Each scene shows the same named points in several views. A view is turned or mirrored, and shifted as a whole, has a little noise and may leave points out.

Scene 1
View 1
fiki: [ 11.1  10.3  18.5   6.6  12.5  10.1  -4.2  23.1  11.4   6.8   4.5 -19.3
   9.0  13.0   8.8  23.6   0.2   4.7  -4.8  20.3  36.5  -5.5  -4.6  29.2
   3.0  -2.4 -27.6 -15.0]
pid: [  3.3  -5.3   6.5 -28.6  12.5   6.9  -4.4   6.9  -7.0  18.3   3.1 -13.8
  11.7  -3.6 -24.9  22.7  -7.9  -8.2  -8.0 -22.7  22.9 -14.3  -3.2  -1.5
  15.3   3.4 -11.1 -19.4]
napo: [ -4.6   2.1  13.8 -18.4  17.1  14.6 -26.6  11.9   3.4   5.6  -7.9  -7.3
  12.3  -0.4 -19.0  12.0  -9.5  -3.3  -9.6  -9.6  26.2 -22.4   3.5  14.7
  13.2  -0.1 -12.1 -14.7]
rov: [-28.1  13.6  -6.4  -3.0  21.6   0.7  -9.5  -3.7  -0.5   6.2  -4.2  -0.5
   5.1  -1.8 -33.1  -6.1 -11.6   0.5   0.7 -14.7  26.0  -4.0 -21.9 -29.2
  27.8   0.8 -15.0  -8.5]
famor: [-31.5  -4.9 -15.7  -6.2  23.9 -12.7  -9.4  -1.5   7.8   4.6  11.9   7.8
  13.7  -3.2 -11.4 -11.1  -0.6 -21.1  -7.1 -11.7  10.6 -15.6  -3.0  -1.6
  13.5  17.2   6.5   1.5]
Sino: [-13.7  14.4  19.3 -15.8  12.4  12.5 -10.7  36.7   4.3  -3.9 -27.5  -7.3
  11.6  -7.6 -15.0   7.6  -2.1  14.7  -2.9   0.1  36.3  -5.3 -20.5  23.7
  22.7 -11.4 -22.2 -17.4]
zomo: [-38.2  12.6  -8.1   9.4  27.7  -1.3 -23.7  -3.5  10.9  -3.2  -0.3   8.9
   8.0   2.1 -18.5 -19.4  -8.9  -6.7  -2.7  -2.2  21.7 -13.4 -11.2 -12.4
  20.4   6.3  -7.2   1.1]
venam: [ -0.8   5.4   8.4  -6.9  18.6  14.1 -23.7  -2.6   2.4  11.8   5.3 -10.9
   7.9   7.7 -20.5  14.0 -14.5  -4.9  -7.1  -7.0  28.5 -19.4   3.5  -3.8
  11.1   1.3 -17.8 -14.2]
Revaz: [ -0.1 -14.2 -10.6  -0.7  18.6 -13.5   4.0  -2.9   8.5  17.5  36.7  -8.0
  14.5   9.8   9.9  12.9   5.2 -29.0 -10.5   0.0  10.1 -16.2  11.4  15.4
  -5.5  23.9   2.5  -1.7]
Pasob: [ 12.0   4.1   3.2   5.9  16.5   6.6  -6.8  -8.6   3.3  19.8  24.7 -18.6
   5.1  17.4  -8.8  22.6 -10.4  -8.8  -5.4   1.6  28.0 -11.2   3.2  -8.0
   3.0   6.8 -21.4 -12.1]
tafel: [-15.2   7.7   7.0 -22.6  10.6   1.4   7.3  28.0  -3.0   5.6 -17.9  -7.2
  10.9 -12.1 -22.1   9.0  -1.0   7.0  -0.8 -13.9  30.3   1.3 -27.1   4.5
  26.8  -5.3 -17.0 -17.4]
dibe: [ -7.7   6.5   2.9   9.6  18.1   0.2  -8.9  10.6  12.4   5.1  11.4  -7.1
   9.9  10.3   4.0   5.8  -0.4  -6.7  -5.0  12.7  26.1 -10.1  -2.7  15.9
   5.2   6.8 -14.0  -5.5]
Nif: [ 16.4  -3.9   4.0 -18.8  10.3   5.5   6.7  -1.0  -7.8  26.7  17.6 -22.4
   7.3   5.1 -21.5  32.5  -8.9  -8.9  -5.5 -17.5  26.9  -8.4  -4.0 -11.8
  10.2   5.1 -18.5 -21.2]
vosev: [ -5.0   2.8 -10.0   8.8  16.2 -11.3  14.2  -1.0   5.4  16.8  26.0 -10.6
   7.5  10.5  -1.0  10.1   0.9 -13.2  -1.3   2.7  21.7   0.5 -11.0  -7.1
   6.7  13.0 -12.8  -5.8]
View 2
Revaz: [ -5.8  21.4 -16.4  21.3  -5.1  25.0   4.0 -24.5 -22.9   9.8  27.8 -26.0
 -20.3  -2.2   4.6 -10.5   4.4  20.4  12.8  17.4   1.4  11.4  21.3 -10.7
 -15.8  11.3 -15.9  15.6]
Sino: [ 15.4  -1.7   9.5   1.2  17.8  -6.0  12.3  24.0  -5.5  15.8  24.3  10.0
   9.9 -19.7 -13.7   9.3 -15.8 -11.8 -14.9  26.0  24.1   5.4 -34.0 -21.4
 -18.7   0.9  12.6 -11.0]
dibe: [ -2.7  17.2  -3.3  11.4   8.1   8.8  23.9  -4.5 -11.8  10.1  26.2  -4.8
  -8.5  -8.0  -1.6  -3.5  -0.3  -0.4  -2.9  26.6  17.5  24.0   8.8 -15.7
 -13.5   6.1  -2.2  -0.3]
Pasob: [ -5.8  20.8 -11.4   1.0   7.4   3.8  16.4 -16.7 -14.3  12.4  26.2 -14.9
  -0.1 -21.0   0.6  -2.2  15.9   2.7  -6.5  27.0   8.4  11.5  26.2   0.8
  -9.4  -0.3  20.6  21.8]
famor: [ 10.1  25.3   5.4  15.9  -7.6  23.6   4.2  -5.0  13.1  -0.9   9.6 -10.6
 -31.9 -13.9   8.1 -10.4  -1.2  -1.8   8.0  23.9  -1.4  12.6  -2.7  -5.9
 -15.8  24.6 -19.0  14.7]
zomo: [ 10.2  28.5  15.2   6.1   1.0  10.7  22.2   5.8  27.4  -2.0   4.2   3.7
 -27.9 -20.7   7.6  -7.5   3.8 -18.8  -3.4  32.7   9.2  26.7  -1.9  -4.2
 -11.2  22.9  -5.9   8.9]
tafel: [ 11.9   0.8  12.9   6.7   8.9   2.6   2.3  14.9   5.0   1.1  22.3  10.8
  14.3 -22.5  -9.5   4.4 -16.3 -12.0  -9.0  29.4   4.0 -10.8 -27.4  -6.8
 -25.1   5.3   7.2   6.7]
rov: [ 10.1  21.4  17.0   1.0   3.1   5.8  13.4   5.9  29.3  -7.0   7.1   7.9
  -6.0 -31.6   2.8  -3.2   3.2 -22.6  -8.9  36.7  -1.5   4.9  -4.5   8.3
 -15.4  15.9  10.2  23.0]
napo: [ 18.2  11.2  -0.3  -3.5   9.2  -0.2   2.6   7.5  -6.4  23.1  15.8 -12.6
 -13.8 -26.6  -4.2   3.6   2.0   0.1  -8.8  17.8  19.1   8.3 -17.4 -13.9
  -8.6   6.4  15.8   5.2]
venam: [ 11.5  18.1  -1.8  -4.8   7.3   1.3   7.8  -1.9  -1.6  17.7  15.1 -12.9
 -12.6 -29.0  -0.6   1.0  10.8  -2.5  -8.7  23.1  13.0  10.0  -0.8  -3.6
  -7.0   6.3  20.5  16.3]
pid: [ 15.4   8.2  -1.3  -0.8   3.1   4.8 -10.6  -0.2  -4.5  13.4  18.0 -14.6
  -0.1 -31.4  -4.5   2.5   1.2   3.9  -4.2  19.8   0.2 -14.5 -14.2  -0.1
 -15.9   4.9  17.2  22.8]
vosev: [-10.5  20.2  -4.1  16.8   0.9  16.2  16.9 -16.3  -5.9  -3.6  28.2  -4.6
   2.2  -9.6   1.9  -7.7   2.0   0.3   1.7  32.3  -3.2   7.9  23.3   0.0
 -19.8   6.8  -4.5  20.0]
fiki: [ -6.7   5.8  -9.5   5.9  19.2  -2.1  26.3  -0.7 -30.7  20.2  37.9  -2.3
  13.3  -6.3 -11.1   4.8  -3.8   2.1 -10.9  26.0  26.7  19.2   5.8 -21.7
 -14.7  -7.3  13.0  -7.2]
Nif: [  2.0  10.7  -8.8  -0.2   4.9   3.9  -4.5 -13.7 -14.1  10.4  25.8 -16.1
  11.7 -29.1  -4.2   2.2   8.3   6.2  -5.8  23.5  -3.2 -15.5   8.9   7.5
 -15.9  -2.9  25.1  31.7]
View 3
Revaz: [  0.5  -9.5  20.3   7.2  10.9 -28.3 -16.5  -5.9  -6.2  14.1  23.5   7.2
   0.6   2.2  -6.1   1.5 -20.3  -0.9  -8.3  13.5  12.0   0.4 -14.4 -16.5
   7.1  15.8   0.8 -12.2]
fiki: [  4.2   9.8  30.0   7.2 -10.8 -26.1   4.1 -13.7 -15.2   8.1  -9.3  -4.3
 -22.6   0.1   2.8 -15.4 -15.3   1.3 -36.1   1.9 -35.3   2.1  14.5   2.9
   0.2   6.3   4.0 -16.7]
famor: [ -4.9 -19.3   4.6   9.6   4.4 -13.8  -6.6  -0.7 -16.9 -20.0  16.6  12.0
  -7.0  19.3  -6.9  -9.7  -1.6 -13.3   9.9  10.1  20.2 -22.3 -10.5  -4.7
  11.7   5.8   8.1 -32.5]
Nif: [ -5.0   7.0   5.5  -1.0   2.5  -6.5 -23.4  -2.6 -12.5  26.5   9.3 -11.8
  -1.3  18.2  -2.7 -14.0  22.0  -3.7   2.3  14.2 -33.8   8.3   2.4  -5.5
   6.4  13.2 -15.5 -28.2]
dibe: [  2.9  -2.5  22.3   8.8  -3.9 -21.4  -0.7  -9.0 -15.6  -3.1  -1.3   2.3
 -18.6   6.4  -0.8  -9.3  -9.8  -3.9 -21.0   2.3  -9.4 -11.6   3.2   2.1
   2.9   7.4  12.4 -19.1]
napo: [  1.2   1.2   9.7  -3.8 -12.2 -10.8   5.0  12.6 -13.8  -5.5   6.4  -0.3
 -12.3  17.0   1.0 -40.9   0.7  -9.5  -9.5  -0.8 -22.5  -3.9   1.3  12.4
   0.4   6.1  -6.7 -39.0]
venam: [  3.2   0.8   8.1  -3.8  -5.5  -5.9  -8.7  10.9 -14.0   5.2   3.8  -3.2
 -11.1  18.1  -0.7 -26.7  12.8  -7.7  -6.0  -1.1 -18.1  -9.1  -4.3  13.6
  -2.0  10.9   0.5 -32.4]
Pasob: [  4.3   4.7  15.6   0.1   1.9 -11.4 -22.3  -1.3 -11.6  25.5   1.2  -8.4
 -10.4   9.9  -1.5  -4.1  13.5  -0.8 -12.7   3.1 -20.0  -4.7  -5.2   4.7
  -3.3  17.6   7.6 -15.7]
rov: [ -6.9  -8.2  -3.6   9.4  -3.1   4.7 -10.3  -4.0 -27.0 -18.3  -6.8  -2.4
 -17.9  30.9  -3.3 -11.8  35.5 -15.4  12.4   6.3 -11.4 -29.0   6.1  10.1
   9.4   2.3  11.1 -41.5]
tafel: [-13.2   1.3   3.0  12.2 -11.6  -7.7   7.7 -14.9 -27.1 -20.6  -4.6  -3.1
 -17.8  25.3  -0.5 -27.0  12.6 -13.4   1.8  15.2 -36.6  -6.3  25.0  -3.2
  18.3  -6.5 -12.4 -46.6]
vosev: [ -3.8  -4.2  14.6  13.0   7.6 -16.2 -21.0 -18.9 -16.9  11.6   3.5  -2.0
 -10.3  11.1  -5.2  10.5   7.5  -2.9  -4.7  15.4  -8.0  -8.8   0.8 -11.1
  10.5  10.7   7.8 -15.9]
pid: [ -6.2   2.2   2.4  -1.3  -3.9  -6.5  -9.3   3.9 -13.6   7.7  13.2  -4.8
  -2.7  21.9  -2.3 -29.2  14.1  -9.0   4.8  12.9 -27.5   4.9   2.9  -1.7
   9.2   7.3 -18.3 -39.3]
Sino: [ -6.0   5.8  12.8   8.3 -22.3 -13.3  21.4  -8.6 -25.8 -25.5 -12.4  -1.9
 -26.3  18.8   2.7 -40.9  -0.5 -11.6 -17.1   4.1 -42.3  -7.5  26.9   8.9
  10.1  -7.4  -7.1 -45.0]
zomo: [  0.0 -16.0   5.0   9.7  -3.4  -4.6  -2.0   1.2 -23.8 -28.3  -3.4   7.5
 -21.0  23.3  -3.2 -12.2  14.4 -15.3   2.6  -1.2  10.3 -38.1  -3.4  14.1
   5.2   3.4  23.8 -34.4]
View 4
tafel: [-14.8 -14.0  -4.7  21.1 -14.7  -5.0   3.6 -15.4 -23.9  13.7  -8.2 -16.7
   1.9  21.0 -13.4   5.5  22.2  12.6  14.4  -2.8  15.9  10.5  28.7  21.9
  14.2 -17.0   5.4  -5.5]
Sino: [-24.0 -10.5   6.0  17.6 -16.4  -2.3   7.9 -30.0 -32.4  11.4 -16.6 -16.6
  14.2  25.4 -25.3  12.0  12.0  13.0  15.6 -18.1  11.6  27.0  34.3  12.8
   1.1 -18.3   5.0  -8.4]
dibe: [-13.4   0.4  19.8  -6.2   8.9  -7.4  -0.2  -6.1 -20.3  11.3 -13.3  -4.7
   0.0  41.0 -13.1   7.8  -2.2   4.5   6.3   3.3  14.5  16.6   6.3  -9.5
 -19.2  -9.5  -6.5   4.4]
pid: [  3.6 -24.9  -5.7  17.4  13.9  -3.0  -3.1  -3.9 -19.8 -11.8 -20.5  -7.6
   5.7  23.3 -10.3   8.4  12.9   6.1  17.7   0.4  12.9  -1.0   4.2  19.9
   8.0 -10.4   3.9   9.8]
fiki: [-13.5  -7.2  34.2   0.1  -2.5  -3.6  -3.1 -20.6 -20.7  -1.7 -18.6  -4.8
   7.5  43.9 -36.1  -0.4   2.9   8.9   5.4  -5.2  -2.0  28.6   0.0  -6.6
 -16.5 -14.8  -3.9 -11.2]
famor: [ -7.6   2.5 -10.1  -6.8  21.5 -12.0   6.5   7.1 -18.0  25.3  -7.2  -8.5
  -7.0  27.8  17.1  20.1   0.2   3.9  15.4  13.0  34.4  -1.1  14.8   1.7
 -10.5  -3.8  -6.3  27.1]
napo: [ -9.1 -16.3   0.3  11.0  14.4  -0.3   4.2 -15.8 -29.5  -7.1 -27.3  -8.2
  16.5  27.4 -13.4  18.7  -0.8   4.3  18.7 -14.6  14.7  13.0  16.5   8.1
  -7.3 -10.2   3.0  11.2]
Nif: [  7.9 -27.0   4.7  17.3  14.3  -1.4 -13.4   7.7 -15.0 -21.5 -19.0  -2.7
  -1.6  31.5 -14.6  -3.8  15.5   0.3   8.7   8.3   5.7  -8.6  -9.3  15.3
   8.2 -10.4   3.4   1.1]
rov: [-22.5  -5.0 -16.0  19.4   0.6  -1.0  -4.2  16.4 -33.5  12.4 -12.2  -8.8
  -8.3  28.9  14.1   5.5   8.7  -9.5   4.0   3.3  29.1 -13.7  38.5   4.2
   1.9  -9.1   5.3   1.4]
Pasob: [ -3.2 -13.8  16.8   5.2  18.2   0.0 -13.5  11.6 -20.3 -15.7 -22.2   2.4
  -2.4  43.9 -12.0  -2.5   0.8  -7.2   0.5   7.4   7.3  -3.7  -5.6  -6.9
 -12.5  -8.5  -1.5   0.7]
zomo: [-27.8   7.9  -9.0   3.2   8.9  -3.7   4.1   9.1 -35.1  23.9 -13.2  -7.5
  -4.0  32.7  15.8  17.0  -4.5  -7.2   6.4   0.3  34.1  -1.6  38.6  -9.1
 -15.6  -6.0  -1.1  11.8]
venam: [ -8.3 -15.6   1.3  11.6  17.5   1.2  -3.4   0.8 -28.9 -11.8 -26.9  -2.7
   8.1  33.1  -6.9  11.9  -1.0  -4.6  10.4  -6.8  15.1   0.4  13.0   1.7
  -8.7  -8.1   3.2   8.3]
vosev: [ -5.4  -2.1  13.6  -3.2   9.0  -9.6  -8.9  13.5 -11.5  11.4  -3.9  -2.7
 -15.4  40.9  -3.2  -5.4   8.8   1.1   1.0  22.1  15.5  -2.1  -3.6  -3.4
  -7.2  -8.0  -6.1   1.8]
View 5
napo: [-25.5 -21.9   2.0  -9.6  -5.2  -6.3 -23.4  17.4   2.8  15.6  22.9  -8.1
   7.3  -5.9 -13.7   7.9 -11.1 -11.6   9.9  15.8 -17.4 -19.0  -0.5  10.7
  -2.0  29.9  -0.7 -30.9]
Nif: [-10.2 -16.4  -0.3  -4.6  -4.8 -17.4 -16.0  -9.6 -10.3   3.9  14.9  -1.4
   8.5   9.9 -15.7   8.3  11.8 -36.0   5.9  -0.4  -1.6  -2.6  -9.9 -13.1
  -9.8   8.6   3.9 -43.6]
dibe: [-17.3 -10.1  -3.1  -3.4   6.8   4.0 -17.6  12.9   4.0 -11.0  15.5 -10.5
  -4.7 -16.4  -9.4   0.1  -7.7 -14.4  21.7  12.7  -6.0 -24.1   2.7  19.1
 -23.0   1.4  -2.7 -15.7]
fiki: [-28.6  -9.1  -8.7  -3.1   2.2   4.2 -16.9  26.9  -1.7  -7.8  38.7  -8.8
   0.1 -25.6  -5.8   6.1  -0.8 -20.4  23.7  -0.9  -2.3  -3.5  21.5   9.1
 -21.3  -0.5   7.2 -17.3]
tafel: [-34.3 -35.2  -4.6 -33.2  -6.3   2.0  11.0  -2.3  -3.9  13.2  11.8 -18.0
  14.0  10.9 -18.2   0.5  -0.2  -6.1   9.1  -0.4  -8.6 -14.7  13.2   6.0
  -4.8  22.1   0.1 -15.1]
pid: [-18.1 -22.6   3.8 -14.4  -7.2 -10.6 -15.9  -5.0  -6.1  11.8  12.2  -3.6
   8.2   8.8 -13.8   7.7   1.3 -21.3   3.7   7.3  -8.1 -10.7  -6.2  -5.0
  -0.4  23.6   0.3 -42.5]
rov: [-12.5 -33.3  -4.6 -16.0   0.9 -16.2   2.1  -4.8   4.7  12.0  -2.3 -24.5
  17.7  22.1 -37.7  -7.0  -2.6 -15.5  10.7  11.9 -16.7 -34.5 -18.3  16.4
 -20.2  18.4  -6.0  -6.3]
zomo: [-11.0 -25.6  -1.2  -8.9   6.5  -5.5  -9.1   5.5  11.9   3.5  -5.3 -23.6
   5.9   5.7 -29.9  -8.7 -16.2  -6.3  17.1  25.5 -19.8 -48.5 -19.3  33.3
 -23.9  16.5 -10.9  -2.4]
vosev: [ -4.9  -9.2  -3.1  -4.2   8.0  -2.2  -7.8 -11.5  -2.6 -18.8  -1.0  -8.8
  -4.5   0.4 -12.9  -2.5   4.3 -25.4  18.4   5.3   2.4 -22.4  -8.5   8.4
 -28.1 -10.6  -4.1 -20.5]
Pasob: [ -4.1  -8.5  -4.5   9.1   3.6 -17.9 -24.1   5.8  -2.2  -6.2  18.6  -6.5
   4.2  -3.3 -20.8   3.8   6.8 -38.0  15.7   5.8  -4.8 -12.5 -13.8   1.6
 -26.4  -2.8   2.0 -28.0]
famor: [ -7.6 -17.5   8.1 -13.3   5.4   3.6 -13.9 -12.6   6.0  -5.9 -16.5 -10.2
  -7.7   4.9 -11.2  -4.5 -15.3  -2.8  11.6  27.6  -9.7 -45.9 -19.8  24.9
 -12.8  14.4 -14.7 -25.0]
Sino: [-43.9 -32.6  -7.3 -29.0  -6.6   5.4   1.7  22.2   1.0  16.7  30.4 -19.9
  14.5  -6.4 -15.8   3.1  -8.1  -1.1  14.8   2.4 -15.1 -12.9  24.6  14.6
  -5.5  27.5   3.0  -8.4]
Revaz: [ -2.1   2.3   8.6   2.1   9.2   6.6 -29.4 -11.3  -1.7 -25.4  -4.4   5.4
 -21.7 -13.7   7.5   3.7  -6.2 -18.3  16.2  18.8   4.1 -26.9 -12.3   9.4
 -16.4  -5.9  -8.1 -42.9]
View 6
zomo: [-27.1  23.8  -1.1  18.8  18.0   2.6 -23.9  19.8  -8.2 -19.1 -14.1 -19.2
   0.7 -11.4  -1.0  -5.4  14.0  18.9  11.9  43.2 -13.6  12.6  10.0  -6.6
 -11.1  -2.9 -35.6  -5.4]
Pasob: [ -1.2  10.8   1.3  -4.6  -2.2  11.0 -23.1  12.2  16.3  -3.2   4.3  -2.1
  12.4   6.9   9.4  -1.5  16.6  37.7  14.7  -1.9  -5.2   5.9   9.8  24.4
 -16.1  -4.8 -14.9  12.6]
rov: [-16.4  14.8   0.7  32.5  28.7   4.0  -6.5  19.2  -8.5 -12.4  -9.0 -18.2
   1.7   8.7  -1.0  -8.5  20.4  24.6   5.3  21.5 -20.6  10.1  24.7  -3.3
 -10.2  -9.1 -34.8  -5.8]
pid: [  0.5  -0.8   2.4  34.0  16.5   1.7  -1.0   0.1   8.1   8.0   1.2   5.1
   2.3   8.7   9.0   1.1  24.5  18.0  12.5   1.0  14.3   4.1  11.7  11.9
 -15.6 -12.1 -15.8   8.9]
Revaz: [  5.8   4.5 -11.8  -2.7 -28.8   7.7 -37.0  17.7   8.6  -7.8  11.3  11.4
  -8.7 -17.0  21.6  -0.9  18.6  24.2   9.5  16.8  20.0  13.2 -15.3  15.7
  -6.5 -14.7 -17.9   7.5]
famor: [-13.6  10.3 -10.7  23.8  -2.1   2.9 -22.1  20.2  -5.9 -14.0  -4.0  -3.8
 -14.3 -16.9  12.9  -5.1  19.8  14.9   8.3  42.4   8.0  13.8  -1.3  -3.4
  -7.1 -12.2 -32.5  -7.6]
Nif: [ 10.9  -2.5   0.5  18.0   4.2   8.6  -5.9   7.8  13.4   5.0   9.5   6.6
   4.1  17.4  13.6  -2.7  25.2  33.1   9.1 -15.3   4.7   4.4  14.5  22.8
 -13.4 -13.8 -13.8  11.3]
fiki: [ -3.4  18.6  16.8  -3.7  12.3   0.7 -45.5  -1.2   5.3  -0.1   6.0  -0.8
  35.1  -4.1  -8.4   6.2  12.1  14.2  15.1 -17.5   6.8  11.4  -9.4   6.7
 -10.3  -6.1  -8.0  35.3]
tafel: [ -4.5   7.3  11.5  45.2  38.3  -5.8 -13.6   4.4 -15.2  -0.5   0.1  -5.6
  13.3   6.9  -7.7  -1.5  22.6   3.8   2.0  -5.2   3.3  11.8   8.7 -13.8
  -5.2 -17.8 -24.9  14.3]
Sino: [-15.9  16.8  21.3  35.0  45.8  -8.9 -25.1  -6.9 -10.5   2.7  -6.0  -9.6
  30.4  -1.8 -17.4   5.8  16.3  -4.0  12.1  -3.6   7.7  11.2   1.4 -14.5
 -10.1  -8.5 -17.4  25.6]
venam: [-14.1  12.2   4.2  15.7  15.7   4.7 -11.2   1.2  13.2   1.4  -6.4  -5.1
  10.5   1.8   4.7   2.1  17.5  24.2  20.5  14.1   3.3   4.0  12.2  15.4
 -20.2  -0.7 -16.6   8.8]
vosev: [  5.3  10.0  -4.5   3.1  -7.0   8.4 -32.5  25.8  -2.3 -14.1   9.7  -2.6
   2.1   0.1   9.5  -7.0  19.2  31.5   0.9   1.5  -6.8  15.4   2.1   6.5
  -2.1 -16.0 -25.9   7.1]

In a view up to two points have been moved. Name them for each view, in the order of its rows, or write none.
view 1 -> venam
view 2 -> Sino, pid
view 3 -> fiki, vosev
view 4 -> rov
view 5 -> Pasob
view 6 -> Nif
